Each row is a point on a landscape with many valleys, with its height.
From any point a ball takes the steepest step (drop divided by distance) to one of its 2 nearest points. It stops when none of these is lower. Distance is the straight distance between rows; heights are no part of it.
K461 h=4.79: [128  97 130 134 111 142 107 110 181 137 112 119 139 107 101 111 137 142
 140 109  92 109  70 115 132 119 134 155 154 176 111 145 115 103 121 147
 147 108 125 108 143 149 130 109 148 140  73 125 107 101 127 123 189  84
 162  93]
K835 h=6.75: [130  85  90  93 131 169 103 110  99 175 139 150 171 108 102 163 127 166
 134  81 160 144 179  89 156 143 109 113 176 219 127 138 119 154 131 163
  92 149 123 113 118 115  98 170 134 188  88 159  97 118  92 117 107 125
 112 130]
K534 h=3.32: [173 131 150 137 151 150 103 129 102 135 143 176 165 167 120 152 130 143
 126 119 154 136 163 117 133 149 154 127 113 142 156 154 150 112 123 150
  98 155 143 117 138 136 137 167 120 150 116 124 134 140 156 101 113 198
 136  94]
K735 h=5.98: [ 81 147 125 116  83 123 132 158 121 138 142 101  89  98 151 116 117  95
 134 164 133 127 107 137  75 154 100 161 136 101 120 110 118 162 119 152
 108  89  94 141  82  91 140 106 106  94 143 117 101 160  84 103 118 125
 125 151]
K188 h=7.04: [153 165 124 119 120 145 140 159 130 126 189 172 136 124 145  69 114  96
 151 164 134  87 116 126 109 119 163 169 122  72 167 167 128 139 107 124
 114  99 131 101 121 116 158 119 121  84 138 128 114 193 153 130 228 170
 123  87]
K234 h=6.08: [103 101 129 118  82 107 125 129 149 133  91 101 127  83 105 142  94 151
 128  97 147 144 163 107 137 153  80 130 178 153  83 133 115 154 118 166
 124 125 124 154 114 124 106 121 136 133 121 149 114  91  81 115 101  66
 111 152]
K801 h=7.40: [116 151 130  99 126 125 152 156 153 100 174 162  99 146 135  75 100 122
 144 151 132  98  95 135 115 110 178 143 109  59 182 136 141 134  95 112
 108 104 154 119 125 105 159 110 110  62 150 125 128 171 133 127 252 149
 135 100]
K317 h=0.15: [176  97 157 168 117 162 104 140 134 146 143 154 149 177 144 139 162 146
  85 125 109 141 124 103 130 111 125 147 107 201 124 143 145 165 142 164
  81 120  98 140 168 133 136 102 118 120  89  91  94 135 133  83 161 164
 140  50]
K380 h=1.96: [187 113 156 175 132 161  88 116 142 157 123 168 184 164 138 143 185 148
 100 113 100 142 116 108 141 127 135 129 119 184 106 138 139 139 153 166
 115 128  94 134 150 150 114 116 128 155  97 127 114 145 137 117 133 163
 148  65]
K810 h=6.16: [ 78  99 126 130 104 147 167 148 151  86 109  82 101 151 104 152 140 151
  62 123 134 143 124 140 101 107 129 139 114 184 115 102 104 160 112 110
  87 154 144 121 151  86 151 104 140  83 108 113 103  67  89 127 160  65
 173 150]
K293 h=8.47: [131 167 121 144 127 123 134 151 119 147 148 108 123 119 158 104 158  83
 120 159  90 127 119 154  63 116 146 133 111  95 106  95 100 136 154 128
 134 105  96 124  94 128 125  97 117 121 127 128 121 149 113 152  89 145
  99 128]
K662 h=6.20: [ 88 125 129 103  86 156 132 167 110 122 155 122 100  94 153 110 109  87
 151 155 140 123  79 140  74 134 121 179 136 133 162 107 125 156  99 155
  88  87  91 123  95  71 153 131  95  85 123 118  82 177 106  88 156 142
 129 154]
K849 h=5.77: [ 94 146 140 135  87 128 120 167 127 135 138 109 114  97 141 137 136 109
 110 135 136 146 156 143  76 173  90 139 125  93 106 115 118 160 141 156
 115 102  90 158  94 109 124 121 101 101 148 132 109 142  76 101  76 125
 105 136]
K291 h=5.54: [123 143 144 145  87 140 109 160 109 138 147 141 121  98 148 154 126 120
 107 130 129 123 169 119 101 189  61 131 112  91 114 143 135 159 151 163
 115  96  85 178  91 113 131 134  91 118 156 134 108 150  81  61  59 166
  90 118]
K331 h=7.20: [132 179 100 129 147 108 133 112  96 139 155  94 111 115 160 131 153  92
 132 160 114 124 170 136 131 130 100 104 106  52 113  93 115 131 161 108
 177 114 101 137  72 149  91 117 134 132 193 142 148 124 135 163  33 184
  67 137]
K488 h=6.17: [107 158 110 149 146 138 161 155 109 129 115  92 108  98 122 117 172  84
 101 158 120 160 123 169  77  88 180 113 116 136 114  68  97 120 150 122
 126 131 142 107 155 113 135 105 124 137 116 114 148 113 117 186 109  95
 122 180]
K266 h=7.23: [ 98 139  94  90  97 123 136 134 104 156 158 117  95  75 144  75  88  90
 191 179 131  93  87 124 109 139 118 166 173 106 142 139 103 140  96 151
 125  79 109 109  65  98 140 120 121  99 139 122  89 165 123 125 160 131
 109 170]
K866 h=3.45: [107  72 133 123 114 106 134 108 164  96  97 115 103 158 118 138  96 174
 122 123 107  69 115 111 161 125  83 149 135 165 141 186 158 124  99 113
 105 124 145 154 155 129 156 122 148 130 107  89 130  81 120  90 169 108
 136 108]
K203 h=7.08: [135 176 124 137 154 117 127 107 100 134 135  96 138  97 141 164 170  95
 125 124 122 144 174 141 145 109 121  95 107  92 110  81 137 110 166  91
 199 139  90 140 104 156  88 132 134 163 180 164 171 140 142 179  28 178
  70 150]
K237 h=7.75: [104 151 139 105 133 122 163 164 151  92 149 143  89 149 124  95 122 123
 116 149 140 122  89 151  83  98 182 131  97  84 173  92 137 131 113 111
 104 123 160 113 135 101 158 103 104  57 143 115 127 139 133 147 202 127
 144 128]
K247 h=3.39: [168  84 135 132 149 151 113 111 152 125 129 169 181 185 122 136 133 152
 111  98 144 108 128 122 183  85 147 129 107 194 152 159 150 120 109 123
  92 160 160  97 184 145 143 135 144 150 106 103 136 103 160 107 191 142
 158  53]
K244 h=4.63: [169 116 141 147 141 169 119 133 146 139 142 157 161 149  99 108 164 129
 120 105 117 151  96 138 121  96 174 145 120 176 138 127 122 107 125 147
 110 134 131  82 156 137 140 128 128 127  72 117 112 123 150 131 191 114
 148  76]
K308 h=5.87: [ 99 109 126 138 104 162 144 161 143 115 116  87 121 127 101 134 151 134
  97 116 121 155  90 144  87 105 156 146 122 198 118  76  99 150 120 145
  81 134 114  97 150 100 139 104 125 101  71 110  94  93  95 132 167  71
 166 121]
K998 h=6.96: [147 167 145 139 125 110 129  99 142 125 119 100 166  94 143 199 168 109
 109  92 125 175 159 150 170 117 110  83 116 113  89  92 148 122 174  86
 212 154  78 154 143 143  79 123 146 163 170 177 169 143 131 162  34 142
  90 135]
K360 h=8.81: [139 132 153 158  99 145 107 168 138 143 129 111 151 120 148 146 182 122
  87 109 107 162 134 142  69 141 120 143 112 153  94  99 116 163 149 157
  91 114  78 143 119 112 126 114 100 112 101 124 102 133  70  95  94 131
 117  98]
K894 h=3.89: [153 130 162 170  96 135 105 146 148 139 135 142 129 148 136 119 131 131
 117 140  95 123  98 103 114 140 123 151 120 131 111 151 146 135 142 148
 136 103  98 157 147 141 134 102 119 126 107 122 111 162 135  95 139 144
 152  76]
K493 h=8.17: [126 168 114 128 160  96 163 142 125 124 142 124  99 134 154  91 133  75
 129 174 115 127 104 154 114 104 150 111 100  67 133  93 113 124 143  90
 155 110 138 129 124 119 129  89 138 118 160 111 145 134 164 185 112 133
 125 132]
K295 h=6.39: [114 109 139  98 145 133 143 139  88  91 136 149  86 171 129 149 112 169
 105 119 167 145 164 125 117 159 103 107 125 122 174 143 150 143  95 117
  82 147 168 145 132 104 151 170  98 102 156 113 117 125 135  74 115 153
 119 169]
K656 h=4.93: [158 167 142 151 125 118 104 136 124 145 157 137 123 141 161 128 129 110
 136 155  99  96 137 104 117 162 108 134 102  62 115 148 139 132 159 136
 156 107  98 164  92 140 127 119 116 134 149 145 113 172 142 113  92 188
 123  98]
K671 h=4.07: [147 136 150 155 132 131 132 134 154 135 113 124 139 116 119 112 156 108
 121 121  86 144  68 143 123 108 160 128 128 132 100 110 116 106 145 123
 162 111 105 122 151 151 122  89 134 147  99 138 126 133 148 169 137  99
 153 106]
K155 h=4.98: [114 112 126 114 102  98 103  83 163 124  88 121 130  91 108 142  91 154
 165 106 104 109 121  88 166 155  93 135 155 143 101 155 148  96 123 144
 187 118 136 135 114 160  98 130 144 165 123 148 129 120 130 116 128 111
 137 119]
K358 h=6.24: [104  73  91 110 112 116 124  92 161 135  78 100 140  93  98 143 108 171
 144  84 122 124 147 103 162 128  91 122 174 182  97 141 105 128 114 145
 138 152 129 132 120 131 110 128 152 161  95 156 127  78  75 139 132  56
 122 151]
K582 h=6.29: [ 67 110 143 142  91 134 174 143 154  79 113  94 118 153 113 155 143 131
  40 127 144 163 162 153 121 127 122 132 127 152  96 117  95 169 141  96
 125 158 152 139 162  91 125 115 159  94 134 111 130  57  71 138 127  57
 169 170]
K381 h=0.86: [138 148  96  96 181 112 150 143  80 121 149 171 111 134 117  85 125 118
 152 132 164 138 153 151 117 110 181 112 109  73 179 104 118 117 114 119
 100 137 175  86 100 127 151 154 103  87 164 105 167 149 143 162 156 172
  88 161]
K420 h=3.15: [186 141 166 165 145 132  93  99 131 139 118 161 200 176 135 165 150 127
 131 104 126 147 114 128 167 125 147 101  92 157 119 129 158 102 150 110
 136 168 125 124 163 155 112 137 142 174 131 145 161 153 167 133 106 179
 161  92]
K500 h=6.63: [133  85 110  95 153 158 118 115  76 146 142 146 141 159 113 164 115 168
 115  96 159 147 188  98 154 141 106 111 161 197 151 149 125 153 104 129
  84 163 142 121 131 109 129 182 128 167 104 141 122 105 107 102 103 142
 119 140]
K836 h=2.97: [149  89 127 115 141 120 116  96 144 107 109 143 169 198 149 155  95 173
 132 106 134  73 130 126 192  97 123 117 107 181 151 184 163 127 105  92
  88 168 170 125 177 146 147 157 148 150 121 105 166  90 155  99 168 147
 147  81]
K506 h=2.33: [142  91 111 110 166 121 143 102 146 100  95 140 144 199 129 144 107 172
 119  96 127 108 127 135 179  82 125 102 101 174 152 154 129 111  95  64
  99 187 165 113 173 121 152 160 151 151 108 113 167  76 133 124 158 104
 147 120]
K396 h=7.32: [ 88 125 100  79 110 102 139 122 105 130 152 126  65  98 151  80  88 121
 176 174 158  90  88 134 123 139 127 132 151  84 183 133 122 140  94 142
 101  91 135 125  70  86 163 129 119  62 157 113  94 156 129 111 189 133
 118 186]
K677 h=5.86: [115  90 129 115  91 129 132 141 148 142 104 121 147 114 122 153 105 158
  92  82 159 132 173 112 158 129  63 133 176 202  77 136 103 196 136 157
  94 142 115 146 119 107 108 111 157 139 107 139 116  85  65 111 117  65
 109 133]
K754 h=7.41: [101 138 101  78 140  96 141 132 100 110 150 138  55 133 148  94  99 138
 144 155 175 115 119 142 120 142 134 103 126  60 193 118 133 142 114 128
  91 112 158 136  76  97 159 138 110  54 179 112 111 146 139 110 164 147
 119 176]
K145 h=7.52: [ 81 103 131  87 122 108 153 128 128  82 125 139  58 125 135 113  97 161
 142 143 162 101 115 129 114 138 128 116 122 106 198 137 151 122  82 138
  83 118 146 146 108  88 173 149 108  58 149 119 100 123 131  90 186 117
 126 171]
K56 h=6.92: [130  84 122 106 108 160 114 139 111 165 127 151 156 113 130 171 117 158
 101  80 155 137 181  94 158 146  73 125 172 217 105 135 119 202 142 172
  75 132 103 138 121 102 116 133 130 163 100 139 101 106  81  85 103 126
  97 113]
K63 h=3.34: [134 145 114 121 136 128 135 119 138 140 135 132 129  98 113  80 115 104
 176 135 104 102  91 129 121 111 153 150 151 114 133 142 122  85 124 134
 172 111 144  89 114 155 121 132 136 136 114 137 129 143 164 164 160 113
 127 124]
K410 h=6.76: [ 62 102  86 118 135 100 156  83 114 118  68  55  89  70 118 129 117 143
 152 154 148 132 173 131 148 136 122 127 173 111 115 123 100 109 108 117
 161 146 147 143 124 121 120 157 129 110 145 138 149  93 101 170 115  43
 107 218]
K651 h=6.46: [102 110 153 141  97 110 160 151 167  98 117 120 141 178 128 156 131 136
  39 111 144 156 163 143 160 132  81 125 140 144  76 139 120 179 153  98
 129 142 131 153 166 115 109 101 164 123 138 109 139  71  78 120 106  78
 143 141]
K6 h=4.69: [123 141 124 128 134 107 156 114 147 128 110  98 126  70 118 112 142  84
 149 131  90 130  72 142 146  90 155 122 136 128 107 101 113  85 149 105
 207 102 114 121 150 155 111  81 146 167 126 145 143 125 167 197 126  84
 139 129]
K621 h=3.38: [165 161 142 155 160 128 136 128 126 139 130 135 153 119 134 119 167  86
 138 117  98 141  99 140 120 100 163 112 114 123 118 104 126  88 158 110
 172 122 106 111 138 159 122 111 137 169 122 144 150 151 161 186 101 141
 125 126]
K257 h=5.65: [ 67 124 153 150  64 103 141 151 169 133 101  86  98  92 103 126 135 113
  97 152 112 135  89 148 106 128 136 158 128 126  79 101 108 142 123 122
 140 102 123 147 141 113 137  73 148 103 110 124 112  98 103 141 157  50
 180 125]
K489 h=8.31: [105 174 110 153 138 105 163 140 118 136 142  99 104 103 169 106 169  50
 107 181 100 133 126 160  88  97 145 117  97  85 102  76  87 138 156 100
 163  99 109 138 117 119 120  72 140 130 157 125 138 121 134 197  80 135
 103 133]
K551 h=6.85: [128 119 101 111 161 126 140 102  94 123 105  94 117 127 106 141 119 156
 137 118 154 160 169 119 142 134 120 102 158 128 135 119 120 120 117 107
 145 161 151 128 134 131 118 184 125 148 125 146 159 111 107 146  88  92
 117 201]
K383 h=7.13: [ 86 143  92 105 111 105 144 129 113 154 138  88  85  83 137  77 107  86
 176 179 123 111 106 129  97 122 136 149 160 102 109 105  91 139 116 145
 141  92 122 114  77 124 117 104 128 109 148 122 112 143 119 163 129 111
 103 167]
K628 h=4.27: [112  90 158 146  90 114 118 127 170 113 111 116 112 149 109 119 109 153
 116 131 102  98  80 106 146 122  97 153 134 160 116 157 160 130 112 129
 128 102 136 166 166 143 147  90 143 119 107  92 120 109 119  85 178 104
 159  86]
K439 h=6.64: [ 94 129  93 116 120 103 145  96 134 121  81  55 121  45 110 148 125 119
 153 123 134 148 159 127 160  93 135 117 171 128  97  85 129 108 140 116
 207 134 124 131 145 140  82 121 154 156 145 161 161 106 122 199  94  64
  91 189]
K622 h=1.68: [147 167 112 103 175  99 131 135  97 121 158 172 127 154 137  92 100 117
 170 132 158 116 136 139 159 135 165 122  99  41 172 130 133 123 126 108
 118 136 170 108  96 143 135 155 119 106 187 115 166 161 168 151 164 198
 111 124]
K850 h=5.15: [143 105 126 133 114 137 104 108 150 153 107 143 161 120 112 145 135 162
 113  85 125 144 136  99 147 138 102 115 158 190  86 127 131 152 148 160
 125 134 104 126 135 137  95 111 143 174  96 142 116 116 101 127 123 106
 133 106]
K321 h=2.61: [107 126 121 105 133 111 140 130 145 123 130 137  96 121 118  88  97 137
 170 148 125  95  96 129 115 131 144 142 138  93 154 145 130 101 102 131
 144 112 144 124 114 132 142 133 126 104 128 119 122 135 149 125 178 104
 138 132]
K572 h=6.71: [ 67 115  90 106 108  88 144  94 126 137  79  59  99  44 112 123 105 117
 170 144 141 120 156 118 138 125 121 133 179 101  92 103 116 116 119 139
 184 123 133 137 106 139  98 122 139 124 156 148 136 104 117 182 106  56
  95 184]
K751 h=6.38: [116  98  95 118 139 127 132  91 150 129  91  99 124  99  89 125 118 151
 157 104 110 122 116 120 139 118 135 124 162 159 128 131 114  85 111 137
 150 144 133 105 128 136 122 143 143 155  86 134 132  87 115 153 146  66
 141 150]
K476 h=7.14: [132 158 108 112 147 135 119 136  72 147 163 133 105 124 145 113 130 113
 149 155 139 123 152 131  99 156 112 120 119  70 147 129 119 135 141 140
 118 115 122 131  66 129 124 140  96 116 157 127 118 157 133 118  75 195
  90 151]
K972 h=1.20: [144 152 131 130 153 110 122 103 123 118 109 121 143 146 127 153 117 126
 143 103 131 150 113 126 158 123 126  91 113 120 126 119 152  97 135  83
 171 159 141 128 152 154 108 157 132 166 147 144 174 131 163 147  89 124
 145 143]
K332 h=2.41: [ 82  69 114  98 104 138 131 117 125 114 113 142  90  83 115 126  88 157
 178 137 134  90 113 117 130 151 107 144 154 158 179 172 134 114  61 164
  92  98 124 131 119  95 168 174 123  97 105 113  86 110 126  82 174 113
 122 159]
K941 h=6.80: [ 85 101  91 117 160 110 159  97 113 100  78  74  90 123 112 131 117 164
 126 146 146 145 157 142 141 123 127 112 145 121 144 127  99 105  99 101
 134 168 164 131 144 106 138 176 128 115 132 131 153  84 103 152 118  57
 123 215]
K775 h=2.75: [171 140 145 155 150 146  99 104 135 152 123 148 180 134 122 143 169 125
 130 104 104 153 115 119 139 128 147 114 124 158 109 123 143 105 156 142
 152 144 109 115 138 156 104 128 137 175 102 151 134 150 144 149 109 151
 139 109]
K924 h=5.37: [140 101 125 137 122 169 116 139 145 147 131 127 148 140 106 128 168 146
 109 102 115 156 102 126 113 106 146 143 127 211 105 102 108 147 132 155
  84 127  98  97 146 120 129 110 131 136  62 106  91 109 111 124 173  86
 153  88]
K47 h=3.44: [185 139 169 184 120 136  80 114 139 130 130 170 200 165 158 143 133 120
 136 133 120 108 107 117 164 132 153 136  93 133 137 166 153 100 150 142
 138 138 136 135 157 169 115 139 134 150 146 149 142 184 186 116 133 203
 164  66]
K239 h=3.68: [159 113 149 107 150 172 114 154  78 133 169 187 144 149 120 158 132 142
 123 121 169 153 181 126 113 149 161 126 107 139 183 140 147 123 101 150
  57 143 148 105 134 108 159 177  97 117 118 122 118 137 153  84 114 207
 109 110]
K306 h=4.34: [153 116 131 138 118 151  85  72 167 142 112 152 184 100 119 123 140 142
 144 109  99 115  92 104 164 139 124 145 153 191 110 165 137  93 139 162
 183 127 135 102 144 167  99 121 156 165  95 152 113 149 151 125 171 136
 163  81]
K710 h=2.32: [162 161 133 118 176 115 114 126  92 126 135 173 148 156 121 130 113 124
 158 116 161 135 152 142 142 132 171 119  95  83 161 125 150  98 123 107
 122 166 166 103 130 150 130 175 117 136 164 126 186 150 175 145 118 190
 121 131]
K498 h=5.96: [108 115 155 138  94 134 140 164 129 103 136 123 112 168 125 157 123 150
  65 114 142 146 157 116 115 160  67 131 135 153 111 142 145 178 133 132
  91 121 118 160 145 109 133 112 127 106 134 101 112 105  86  75 106 122
 127 124]
K526 h=6.44: [121 156 116 105 108 146 138 159 106 130 185 132 105 112 180  92 118  80
 148 174 131 108  95 142  73 131 124 157 122  90 175 120 113 164 113 133
  82  90 103 115  69  68 151 112  99  72 146 117  88 182 109 102 150 190
 102 147]
K907 h=2.34: [149 159 139 131 139 104 107 119 137 110 131 161 149 153 149 114  83 123
 177 138 134  90 100 126 165 141 151 123  97  74 148 158 154  98 122 106
 156 132 166 139 139 162 122 150 131 136 169 130 154 166 195 128 153 168
 149  91]
K641 h=4.54: [179 143 159 185 102 138  85 140 129 143 153 149 147 143 164 132 146 121
 113 152  94  97 130 100  99 150 122 151  96 101 116 156 139 135 159 149
 140  98  85 183 125 141 144 121 111 126 127 137 107 187 127  82 112 187
 130  75]
K94 h=6.53: [121 128  96 119 151 126 136  96 132 130  95  85 139  79  96 133 132 129
 154 104 115 146 126 127 149  96 149 109 161 157 112  99 127  92 142 122
 180 141 125 110 146 152 101 136 147 172 109 151 154 110 117 187 114  76
 124 175]
K882 h=1.64: [129 141 120 109 166 140 140 148  84 129 140 137 102 142 117 117 138 122
 135 130 154 154 154 149  86 127 157 112 123 102 163 101 125 119 120 127
  96 143 156 106 113 117 140 146  95 105 137 114 141 132 133 133 108 147
 108 170]
K579 h=8.63: [154 153 147 162 135 140 111 155 121 151 140 127 151 137 153 132 188 105
 102 122  88 141 132 147  62 134 143 133  99 118 109 101 122 128 154 140
 119 115  86 140 104 139 133 115 101 134 108 136 117 147 107 118  86 152
 112 109]
K983 h=8.00: [137 161 138 128 153 117 152 160 132 112 144 150 105 167 137 106 136 100
 121 146 124 131 107 157  99 107 167 115  89  60 150  99 134 117 134  95
 122 124 153 130 134 123 149 103 118 100 144 111 141 148 154 155 146 140
 141 113]
K409 h=5.95: [ 79 151 124 145 110 121 154 155 136 135 114  86  99  94 124 112 143  84
 107 159 113 143  94 161  76 114 160 142 126 114  97  85 101 141 144 128
 141 110 119 121 131 114 135  88 129 113 121 119 125 121 117 166 126  73
 152 145]
K284 h=6.93: [109 140 106 116 143 109 134 109 104 126 112  87 108 100 115 143 118 127
 141 129 144 150 161 125 139 137 114 110 155  95 109 105 132 126 142 117
 180 138 133 131 119 148  89 148 122 147 162 145 155 124 125 160  61 110
 101 181]
K678 h=2.87: [100  68 126 112 113 132 136 119 129 105 116 134 107 126 114 142  91 171
 137 121 129  88 136  97 144 141  89 138 147 185 161 181 151 138  87 147
  86 113 134 140 139 111 170 147 131 124  98  95  95  90 117  79 165 115
 124 121]
K7 h=5.32: [ 88  94 137 144  93 108 131 126 183 130  88  91 114 102  93 121 124 145
 116 124  99 115  84 131 130 119 118 150 145 153  91 123 105 120 105 128
 141 111 122 133 145 135 137  90 150 126  96 116 118  78 103 131 168  49
 168 119]
K573 h=3.95: [161  97 120 134 144 155  97  80 162 143 112 160 188 138 108 126 148 151
 132 100 129 108 108 113 170 107 136 134 135 201 135 158 135  95 126 145
 137 152 151  88 156 153 118 142 159 166  90 128 122 112 160 124 177 123
 165  72]
K771 h=6.72: [168 165 129 131 112 153 127 157 116 140 199 151 134 126 177  89 127  86
 150 174 107  85 117 127  83 133 142 168 112  75 155 155 119 149 125 129
 100  93  95 118  96  97 152 117 107  90 126 124  96 197 130 104 163 202
 110 104]
K645 h=5.56: [134 115 154 155  96 124 111 145 149 136 114 136 138 133 128 153 129 149
  90 101 129 149 148 107 135 155  78 125 147 157  83 142 142 175 147 155
 114 125 101 157 132 135 113 106 126 145 118 123 121 115  93  99 104 121
 120 102]
K513 h=2.26: [165  77 147 143 133 161 117 129 138 134 148 153 153 186 135 138 136 152
  91 121 133 110 136 102 164  85 135 145 109 216 153 156 159 157 127 158
  76 135 136 121 185 142 147 104 133 123  92  87 101 116 153  84 197 156
 150  49]
K87 h=7.24: [125 142 102 103 175 144 124 125  31 152 159 125 103 112 132 120 147 126
 143 147 169 140 179 143 110 146 112 111 123  80 148 112 115 124 137 121
  95 136 135 117  76 134 125 162  88 114 167 137 147 147 121 123  46 201
  64 193]
K653 h=6.40: [130 140 124 140 151 147 158 159 136 120 118 111 121 125  99 118 153 110
 104 125 114 153  99 166  98  84 189 119 110 143 136  75 110 106 132 117
 114 142 147  93 167 115 155 107 121 122  84 110 140 106 137 168 155  80
 153 151]
K132 h=2.83: [192 152 154 148 179 142 103 135 103 138 140 178 176 169 112 142 151 109
 132 108 141 149 157 149 130 123 189 121  89 115 149 119 149  93 127 112
 107 172 149 101 152 138 137 158 125 146 132 135 171 140 156 142 113 194
 134 106]
K944 h=4.70: [125 118 127 119 102 133  97  89 163 152 105 128 155  67 104 127 127 138
 163  99 100 131 108 101 140 147 120 148 171 172  94 144 136 102 146 177
 182 110 113 107 114 157  91 116 147 161  93 161 109 140 120 137 142 109
 130 109]
K724 h=2.31: [109 135 128 123 142  92 147 127 138  95 108 122  93 156 127 128 114 133
 113 144 135 130 114 146 134 131 130 109 110  86 131 121 142 111 119  81
 151 136 156 150 147 132 127 132 135 119 154 112 147 115 153 134 116  82
 156 146]
K303 h=5.55: [126  89 118 112 126 132 123 111 162 158 102 138 161 133 119 145 136 165
  86  72 140 131 157 108 175  96  79 116 154 209  67 115  98 186 149 132
 118 155 107 131 139 125 101  99 164 169 103 154 130  95  76 138 128  67
 124 121]
K778 h=7.25: [120 166 103 121 140 123 132 122  70 150 168 107 115 112 169 118 154 112
 130 169 124 122 176 150 106 157  86 111 103  45 129 106 104 139 151 124
 122 111 107 143  47 133 115 124 100 102 183 131 123 129  97 115  40 197
  65 148]
K655 h=6.67: [125 121 171 145  89  94 152 122 187 106 102 126 163 151 140 167 129 125
  63 101 145 163 149 140 191 127  78 107 139 138  57 142 129 163 155  86
 175 140 115 161 175 133  81 102 166 149 157 136 157  85 102 132  80  78
 132 131]
K351 h=6.50: [132  91 114  96 160 149 135 127  74 121 135 150 116 148 108 149 117 170
 140 108 165 147 172 123 127 140 135 106 147 155 176 138 131 127  88 136
  86 156 159 117 128 105 150 191 106 121 112 125 125 110 131 103 116 141
 118 171]
K270 h=1.76: [133 153 130 121 140  92 126 112 135 106 113 128 119 152 148 136 100 121
 160 129 128 119  96 128 162 132 121 105  96  79 126 132 159  93 131  82
 170 129 152 150 136 153 110 147 136 142 178 130 160 133 187 136 110 120
 151 116]
K503 h=3.97: [158 137 134 137 147 147 129 132 139 129 133 161 153 134 101  98 134 121
 151 112 123 129 107 138 123 113 170 138 133 130 148 139 137  91 122 137
 136 130 148  85 142 153 141 144 131 137 101 128 134 135 166 146 171 124
 141 101]
K680 h=4.13: [175 182 137 145 142 118 102 109 113 136 163 150 169 131 166 118 112  89
 166 157 107  82 126 106 151 139 135 140  96  74 133 156 131 108 160 124
 168 130 126 122  86 155 108 138 142 143 163 158 126 183 188 151 118 231
 122  97]
K654 h=6.68: [141 102 131 140 147 136 147 137 157 104 105 129 133 162  99 124 142 142
 106 107 113 136  88 147 138  85 159 111 106 155 138 109 122 104 110  98
 122 146 150 108 178 124 150 114 137 141  85 109 138  84 140 144 174  77
 171 113]
K140 h=7.34: [137 141 129 118 166 164 113 137  52 154 153 126 130 131 121 154 160 136
 115 122 152 169 202 146 106 158 111 109 126 105 141 112 123 125 135 117
  93 161 125 133 107 130 122 168  95 134 143 157 154 135  95 101  26 174
  82 172]
K192 h=2.66: [ 91 125 131 129 127 118 149 144 128 103 113 103  95 150 115 138 126 140
  91 130 140 154 138 139  97 141 121 117 132 113 127 113 128 138 124 111
 121 137 142 137 143 111 131 126 121 105 134 112 128 102 110 120 116  86
 152 160]
K870 h=3.74: [184 161 160 171 136 135  87 141 121 125 157 172 178 163 159 128 120 105
 140 149 127  94 134 119 141 142 164 150  80  78 152 165 142 109 151 132
 128 132 137 144 124 155 134 144 124 133 155 146 140 189 179 117 133 230
 138  71]
K32 h=7.01: [ 98 152 101 114 141  99 140 123  99 140 130  96  82 112 135 110 115 112
 144 166 139 128 142 133 106 142 119 116 143  72 117 111 116 133 140 128
 152 112 126 132  93 134 112 125 120 114 164 125 131 130 134 156  87 119
 106 166]
K904 h=4.57: [177 177 130 137 139 119 122 133 139 131 175 147 145 140 172  81  97  86
 177 170  96  76 106 117 155 136 140 144 113  50 135 160 128 123 142 106
 155 110 130 136 109 135 116 108 144 126 164 144 127 185 186 151 161 197
 125  83]
K72 h=1.99: [102  93 118 105 117 108 122  98 146 115 111 139  86 103 112 112  84 163
 182 138 124  79 112 110 139 157 114 144 145 117 165 185 132  90  80 145
 135 113 144 141 110 127 156 159 130 121 125 117 117 118 137  95 167 114
 133 140]
K195 h=5.27: [132 147 154 154 101 117 104 141 118 126 143 147 100 138 141 149 107 136
 111 144 131 112 148  97 126 185  76 129 116  90 113 159 152 150 150 148
 134 107 108 180 117 136 130 126 113 132 159 123 117 161 120  72  84 167
 118 103]
K960 h=6.23: [ 98  99 140 111 113 151 141 155 107  96 139 132  91 145 124 157 113 158
 106 120 149 145 140 116  99 153  98 123 137 162 153 137 147 157 102 144
  79 121 135 142 132  95 153 142 109  93 125 105  95 116 112  73 123 129
 128 147]
K398 h=4.10: [122 131 122 128 110 152 124 125 149 152 131 113 139  81 102  90 142 106
 154 129  96 120  67 135 103 112 161 166 165 162 115 131 102  98 124 158
 149 102 112  84 122 145 124 121 138 130  80 136 106 133 131 150 170  76
 135 119]
K366 h=3.03: [153 143 150 148 118 125 112 144 142 120 146 159 118 160 135 105 100 127
 147 150 120 101 105 111 130 141 137 149 111  93 143 159 158 115 130 136
 141 112 137 145 139 143 139 123 119 126 132 120 124 171 167 101 150 159
 151  82]
K258 h=1.69: [159 128 120 127 161 122 126  95 129 115 101 134 160 167 118 152 114 150
 130  90 125 145 121 125 173 101 130  88 115 162 133 131 141 103 113  71
 139 179 152 115 168 134 127 166 147 177 120 131 174 100 146 136 115 110
 156 145]
K425 h=2.21: [135 138 133 129 154 142 134 146 105 128 129 121 123 154 113 142 149 134
 107 113 133 171 149 142  92 130 139 108 125 123 131 108 128 130 125 117
 107 150 134 121 140 120 129 136 116 138 116 122 137 117 115 129  86 118
 134 150]
K552 h=6.83: [142 137 161 150 102  98 136 112 174 121 102 117 168 114 144 187 147 123
  87  90 133 177 146 136 175 132  89  90 127 122  67 113 141 145 162  99
 191 144  89 160 157 139  75 103 147 162 161 165 152 118 125 147  63 108
 118 121]

For each start below, name the point where the ball stops.
K835 => K850
K293 => K972
K331 => K72
K32 => K850
K526 => K972
K360 => K972
K653 => K72

Call two points neighbours if one is among the 2 nearest of the other. Go from one point of each pair to the other, from neighbour to neighbour, staying as low as possible. Name the highest point that can't be avoided.
K775, K381 => K247
K850, K381 => K751
K476, K72 => K778
K972, K381 => K192
